Each scene shows the same named points in several views. A view is turned or mirrored, and shifted as a whole, has a little noise and may leave points out.
In the rows, 128 means zero.

Scene 1
View 1
k_539: [ 80 143 109 131  92 121  93 111 105 163 144 126  82 137 108 100 124 145
 145 147  85 142]
k_782: [ 68 159 223 164 109 134  57 107 156 120 136 148 131 164 174 163 157 104
 170 168 113 118]
k_466: [103 167 161 153 137 111 103 105 114 161 140 171 138 156 131 123 125 140
 127 116 114 130]
k_585: [ 98 163 146 149 129 113 103 104 110 163 141 162 124 154 123 114 121 143
 129 123 108 133]
k_249: [ 69 166 189 161 127 139  77  93 135 140 144 157 106 177 139 122 124 131
 162 172 125 127]
k_473: [ 89 193 194 161 123 122  91  83 110 134 164 178 153 169 153 139 102 156
 125 133 123 137]
k_109: [ 98 143  93 125  90 104 106 118  92 171 143 131 104 119 109 106 126 150
 124 114  74 146]
k_461: [ 83 164 153 144  99 120  87 102 111 145 152 146 119 146 137 128 122 145
 136 139  98 140]
k_259: [117 142 117 132 106  90 106 131 105 171 130 145 141 116 126 130 148 132
 116  89  76 134]
k_763: [109 142 153 158 176 113 110 122 138 186 105 174 112 167 105  98 151 111
 149 122 125 112]
k_117: [ 92 143 158 145 108 112  83 122 131 152 128 141 124 138 141 137 155 115
 147 130  92 126]
k_572: [ 89 155 159 143  91 112  82 114 118 142 143 141 134 134 150 145 141 130
 137 128  87 134]
k_791: [ 89 165 123 148 145 126 114  91 101 176 146 165  89 170  92  76  97 160
 136 143 123 138]
k_912: [111 142 158 154 155 106 103 126 135 176 111 167 131 153 123 119 157 109
 142 111 112 116]
k_180: [ 95 178 160 149 117 115  99  95 103 149 157 166 139 154 138 126 108 156
 122 123 109 139]
k_762: [ 93 191 211 165 127 120  87  89 120 131 158 181 168 168 166 154 116 144
 126 127 123 131]
k_705: [ 92 139 161 145 106 111  81 127 135 151 124 139 126 134 145 143 163 110
 149 130  88 124]
k_622: [103 148 144 146 130 107 101 119 121 168 127 155 125 144 124 120 142 126
 135 116 100 127]
k_615: [105 164 168 146 107 101  92 115 115 147 143 158 161 134 154 153 139 133
 122 105  93 132]
View 2
k_763: [137 117 116 124 169 144 201 113 128 151 191 163 114 137 161 163 145  81
 114 170 191 141]
k_180: [163 116 112 111 161 123 197 154 125 122 142 125 129 128 196 160 114 113
 134 127 115 118]
k_117: [141 123 110 125 119 141 183 115 117 163 151 118 132 162 188 148 131  97
 109 128 139 137]
k_473: [171 138 109 100 142 132 216 174 122 107 141 119 120 126 192 154 108 104
 162 129 115 103]
k_622: [145 105 112 124 154 135 187 118 122 153 160 137 131 143 180 161 130  99
 104 141 144 138]
k_259: [150  70 101 128 155 131 175 107 110 161 143 129 151 143 178 174 118 109
  68 130 112 149]
k_912: [143 109 106 121 145 150 201 112 115 155 175 147 124 143 158 164 134  82
 105 159 167 141]
k_249: [142 169 128 116 133 132 196 147 137 138 162 121 107 154 206 132 139  98
 167 131 161 115]
k_705: [137 125 110 127 108 145 180 108 114 171 151 114 132 170 187 144 133  94
 107 126 140 140]
k_762: [174 140  99  94 119 147 227 171 111 110 141 113 120 130 178 153 104  94
 162 133 115 103]
k_585: [152 111 116 120 171 124 189 137 129 136 157 136 128 133 191 161 125 107
 121 137 137 129]
k_466: [158 113 109 113 160 134 202 142 121 130 156 136 126 129 179 164 121 100
 125 143 136 126]
k_615: [163 103  95 111 121 144 201 135 105 141 136 114 139 142 175 162 109  99
 109 127 106 128]
k_109: [140  78 123 141 189 105 149 108 133 162 143 132 148 145 212 164 130 129
  75 116 117 150]
k_782: [144 179 110 109  66 160 207 138 115 154 149  98 113 177 190 123 132  82
 162 124 150 114]
k_572: [150 120 109 121 120 135 181 127 115 154 136 108 137 159 197 149 121 107
 113 115 115 131]
k_539: [131 114 136 142 180 103 147 114 145 162 150 127 133 156 228 146 142 127
 106 112 136 142]
View 3
k_572: [117 115 118 148 170 110 120 142 126 133 169 114 116 119  98 150 116 150
 117  97 125 154]
k_109: [109 111 144 164 150 100 130 110 139 161 114 117 163  99  96 171 125  99
 110  68 111 160]
k_539: [ 93 115 145 157 166  85 139 100 137 180 134 104 155 125  91 174 106 110
 116  95 104 168]
k_791: [ 85 115 167 161 129 138 161  93 121 229 135 104 145 122  88 161 116 122
 150 116  95 139]
k_180: [111 119 140 151 135 143 146 133 115 172 166 104 116 110  91 145 130 151
 134  97 130 128]
k_912: [107  98 124 165 158 159  97 129 126 165 137 152 121 117 116 142 111 148
 158 129  72 147]
k_615: [126 110 117 152 152 141 113 153 120 128 163 127 110 103 104 139 130 157
 127  90 125 136]
k_249: [ 89 120 131 141 171 123 143 121 115 191 194  98  99 154  91 149  96 172
 148 147 104 149]
k_782: [102 117  99 132 200 116 113 149 116 140 218 110  76 159  99 139  89 198
 140 152 110 158]
k_585: [105 112 141 158 142 141 133 122 121 179 148 118 128 114  98 150 122 140
 141 107 107 138]
k_466: [110 111 136 157 139 156 128 132 117 172 155 124 117 111 100 142 124 151
 146 111 108 131]
k_259: [124 102 127 167 150 130 101 135 135 132 117 143 146  88 110 154 131 118
 119  73 106 150]
k_762: [118 121 123 140 142 164 139 156 102 156 204 105  81 120  94 128 129 190
 146 117 138 117]
k_705: [109 106 110 152 186 110  99 136 132 133 160 132 118 129 108 152 102 151
 128 117  96 167]
k_117: [109 108 116 153 178 117 105 134 130 142 158 129 120 126 105 151 106 148
 130 114  99 159]
k_763: [ 94  97 135 169 152 167 105 113 124 195 130 153 126 126 115 144 105 143
 171 145  55 146]
k_461: [106 119 134 148 158 112 139 127 123 163 167 102 122 123  91 155 116 145
 123 102 123 149]
k_622: [108 105 130 162 155 138 112 125 127 162 138 135 129 113 107 150 115 137
 140 109  92 148]
View 4
k_912: [174 134 134 154 157 140 138 147  89 160 155 110 174 180 120 119 135 120
 163 105 149 117]
k_622: [168 125 147 140 149 136 130 145 110 152 138 118 176 160 137 126 125 126
 166 108 137 119]
k_705: [182 125 127 132 145 133 126 145 132 124 158  92 156 153 137 140 113 122
 138  94 137 135]
k_791: [140 148 160 128 141 138 108 118 104 207 108 137 187 111 125 111 124 121
 207 132 118 116]
k_180: [168 125 166 114 129 144 130 143 122 144  97 113 203 144 114 123 111 128
 166 142 116 118]
k_461: [168 128 151 111 130 138 117 136 139 138 116 105 180 127 130 132 104 127
 158 124 117 129]
k_473: [178 136 158 102 119 157 137 140 119 134  89  87 216 146  79 119 106 123
 151 160 112 120]
k_585: [163 130 156 128 141 139 126 139 112 160 117 119 190 145 125 121 120 126
 174 125 126 117]
k_782: [199 153 101 108 127 155 129 132 132 109 155  39 165 140  74 137 101 109
 111 120 128 149]
k_117: [179 126 133 131 143 135 126 144 129 130 148  97 163 152 134 136 113 124
 145 101 136 131]
k_763: [164 150 128 159 162 142 132 135  73 191 159 113 173 168 111 111 143 113
 180 106 150 115]
k_249: [173 162 120 111 129 151 116 118 119 158 133  71 175 115  83 124 108 110
 153 132 119 139]
k_466: [170 130 155 129 140 145 135 145 105 153 116 112 198 161 111 119 122 125
 167 131 130 115]
k_572: [180 118 146 118 134 136 127 148 142 115 128 100 173 147 136 139 105 129
 142 111 125 132]
k_109: [152 104 173 131 145 118 109 144 143 154 119 155 167 129 190 137 114 138
 185  98 122 119]
k_762: [189 134 150 105 121 161 147 149 114 119  98  74 217 164  69 121 106 121
 138 158 120 121]
View 5
k_791: [ 66 141 161  96  83 182 117 174 107  92 100 126  76 152 139 123 110  93
 126  45 156 118]
k_615: [ 84  99 186 144 148 142 121 137 111 125 116 150 115 114 149 134 139 152
 128  91  94 124]
k_180: [ 69 101 184 141 121 148 117 161 103 109 108 141  90 129 151 131 133 126
 111  74 130 120]
k_539: [104 153 170  93  95 141 135 161  96 120 140 150 112 148 160 118 105  92
 161  63 127 117]
k_259: [ 82 116 168  98 142 156 118 140 129 128 129 156 122 150 160 144 116 141
 165  80  71 128]
k_572: [104 121 187 137 132 130 132 141  97 128 130 152 121 112 152 121 132 132
 139  88 108 120]
k_109: [ 86 131 166  83 110 142 124 164 113 124 142 157 109 172 175 138 102 106
 168  66 100 122]
k_762: [ 74  87 198 181 140 146 120 146  95 109  91 134  92  87 132 123 156 151
  83  89 136 120]
k_622: [ 88 134 168 110 126 172 124 138 117 115 111 139 114 124 135 125 123 133
 146  72 105 124]
k_763: [ 84 160 153  99 118 217 120 128 128  98  83 119 109 109  99 115 123 136
 142  58 117 126]
k_705: [119 147 179 127 133 147 139 125 101 129 127 147 136  98 134 110 129 135
 153  86 102 121]
k_117: [111 141 177 126 131 150 135 131 103 125 123 146 128 104 136 114 128 133
 148  83 106 121]
k_466: [ 72 115 175 129 126 172 116 147 115 107  98 134  97 121 134 128 131 137
 121  73 120 123]
k_782: [131 144 198 180 131 136 148 120  74 123 111 136 129  45 114  88 154 139
 111  96 140 114]
k_461: [ 94 123 185 133 114 134 129 156  92 118 125 146 104 122 153 120 127 115
 129  76 130 117]
k_912: [ 88 144 162 111 134 196 123 123 128 110  95 130 120 106 112 120 129 148
 145  72 100 127]
k_473: [ 68  90 195 169 125 144 117 159  93 105  95 133  83 105 141 125 148 135
  85  79 147 118]

In a view up to two points have been moved. Name them for each view, in the order of its rows, or write none.
view 1: k_705
view 2: k_109
view 3: k_572
view 4: none
view 5: k_539
